Points, in no order, along strands that fork and pass close to each other.
(in the rows, 128 means zero)
Two points are linked if the straight distance between their rows is under 38. Some points are linked to none.
gub: [152 116 159 114 152  84  68 148]
Bibal: [ 93 103 117 119 105 134 170  99]
dise: [131 161 129 170 156 100 129  93]
Ruk: [158 145 192 107 111 188 105 176]
Nago: [108 129  78 118 112 129 168  97]
vike: [131 147 213 135 144 141  95 151]
muvip: [117 140  94 144 136 126 184  82]
damo: [135 152  84 143 130 113 103 121]
sogo: [144  80 183  94 151  80  86 138]
Bukal: [ 87 109 124 158  91 172 176 126]
zul: [113 121  90 113 111 125 127 120]
pak: [127 117 114 109 132  98 105 126]
tar: [141 130 162 145  90 205 142 190]
Labed: [158 162  70 139 165  94 145 100]
Mel: [132 126 178 104 104 181 125 166]
Vopu: [165 136 132 150 183  63 128  94]
salud: [146 123 132 124 152  81  93 122]
tusar: [ 94 119 158 147 125 117 181  80]
rop: [151 133 117 139 167  74 121  99]
tuva: [133 155 200 147 133 164  94 161]
nepe: [119 120 176 103 113 161 116 156]
Zim: [133 146 111 131 132 111  75 140]
nek: [136 146 144 158 174  77 152  80]
senos: [122 132 120 110 102 158  87 163]
ditem: [134 138  95 117 125 111  75 146]
Bidid: [125 146  75 138 139 121 186  79]
venu: [143  83 102  81 126  83  97 133]
fabo: [143 133 186 104 105 189 114 171]
vos: [114  98 174 108 138  96 124 117]
Ged: [115 114  98 107 117 112 119 123]
Bati: [103 123 151 138 137 106 165  83]
git: [170 150  59 123 168  83 143 105]
kele: [119 126 146 112 123 122 102 137]
mon: [ 92 118 135 171 107 151 185  99]
zude: [104 132  94 161 104 150 146 118]
Voto: [133 155  64 150 121 128 118 113]
tevu: [137 120 139  83 115 142  72 172]
Dar: [142 140  99 132 164  89 165  84]
mam: [140  96 174 110 156  75  99 127]
pagaf: [137 140 151 120 138 121  70 157]
zut: [174 115  81 104 189  81 191  90]
pogev: [163 114 115 120 184  64 174  85]
fuza: [105  99 163 107 131  99 144 105]
vusi: [127 133 120 133 142  94 134 102]
laf: [146 134  95 120 169  90 183  82]
fut: [132 112 190  90 136 115  90 150]
Kepe: [101 114 133 148  92 188 154 151]
Taz: [110 133 145 144 127 121 123 115]
fomod: [149 149 188 107 122 170  86 176]
bezi: [ 88 103 136 124 102 142 177 101]
zeru: [146 164  60 141 148 111 144  98]
fuvem: [ 90 110 134 164 101 163 180 112]
Rivo: [140 110 154 101 138  97  78 148]
vobo: [117 149 146 187 117 171 123 150]
Pote: [ 96  98 161 114 126 111 159 100]
dol: [140 135  61 112 136 104 147 104]
Kefig: [146 133 157 126  92 204 123 186]
Rif: [119 149 134 192 109 178 130 161]
geve: [ 97 104 134 159  83 188 178 150]
zeva: [118 124 122 101 108 143  93 154]
ton: [139  91 188  85 140  99  87 148]
zevub: [140 150  65 129 154 112 179  88]
Fuvak: [146 151  77 136 142  96 100 121]
poge: [139 138 133 123 140 109  67 148]
navu: [146 141 151 106 103 186  92 181]
veno: [112 116 114 126  83 191 132 171]
Dab: [116 118 168 175  97 194 161 171]
susov: [128 138 140 148 160  90 161  78]
vezeg: [145 144 200 108 129 159  91 163]
lamef: [157 145  83 135 152  81 102 115]
rur: [ 97 112  99 131  83 174 150 138]
siz: [102 117  96 118 109 130 173  96]
dap: [ 92 106  95 132  91 161 169 115]
luro: [122 107 179 112 142  94 105 129]
gebob: [145  91  85  81 123  86 106 131]
bober: [111 142 154 152 127 137 119 127]
Gabad: [179 123  71 108 191  81 174 101]
Fubib: [100 129 116 150 127 126 196  75]
Romed: [142 122  63 103 130  93 133 109]
zez: [ 96 126 120 167 114 144 192  88]
Dite: [131 139 103 133 146  99 149  93]
guk: [105 110 127 132  80 196 147 165]
malel: [132 125 161 161  93 204 154 185]
koru: [142 123 118 116 140  91  93 131]
lev: [114 134 140 149 142 106 157  86]
Nis: [125 114 130  84 113 135  87 161]
muri: [116 136 122 189  95 185 142 160]
Zadub: [125 141 155 142 111 173 107 160]
roki: [132 159  57 150 130 124 138 104]
Diliz: [145 137 150 159 180  66 140  83]
beb: [127 107 150  97 129 107  92 147]
geli: [174 138  67 115 179  82 157 101]
Zupe: [105 122  92 122 101 146 127 128]
mumu: [116 124 165 106 119 142 105 149]
Ses: [109 126 125 166  94 184 145 160]
vig: [141 137  58 115 145 107 163  93]
rin: [ 92 103 158 120 116 130 164  99]
Manu: [141 137 149  87 108 164  79 178]
sor: [123 125 128 111  93 177 103 169]
nadez: [140 142 178 123 145 121  68 159]
meza: [118 129 137 130 134 106 124 111]
fetu: [118 149 156 172 127 155 111 138]
kofot: [155 121  87 108 176  81 194  81]
Per: [121 153 181 163 134 153 103 147]
Gilos: [136 128 202  92 129 140  95 157]
ges: [102 115  83 125  85 163 137 138]
Bezak: [107 129 131 152 105 159 131 135]
fede: [138 108  70  89 124  86 119 119]
bon: [117 123 112 118  88 185 113 172]
Muba: [134 147 190 125 141 125  81 153]
med: [144 140 146 121  99 198 103 184]
buluf: [128 156 132 157 139 120  95 127]
Favip: [117 135  64 134 113 133 161  98]
Sis: [163 136 101 133 163  72 104 109]
Lerum: [151 121 145 129 159  73  81 135]

A fork is a point with three links, a tip a point with one. Leave the first point through the second and follow the links. Name the first fork or tip that comes.
dol / Romed | venu
Nis / zeva | Kepe
Pote / rin | Favip
tuva / vike | ditem
Muba / vike | fetu
med / Kefig | Dab
Vopu / Diliz | tusar
Ged / zul | dap
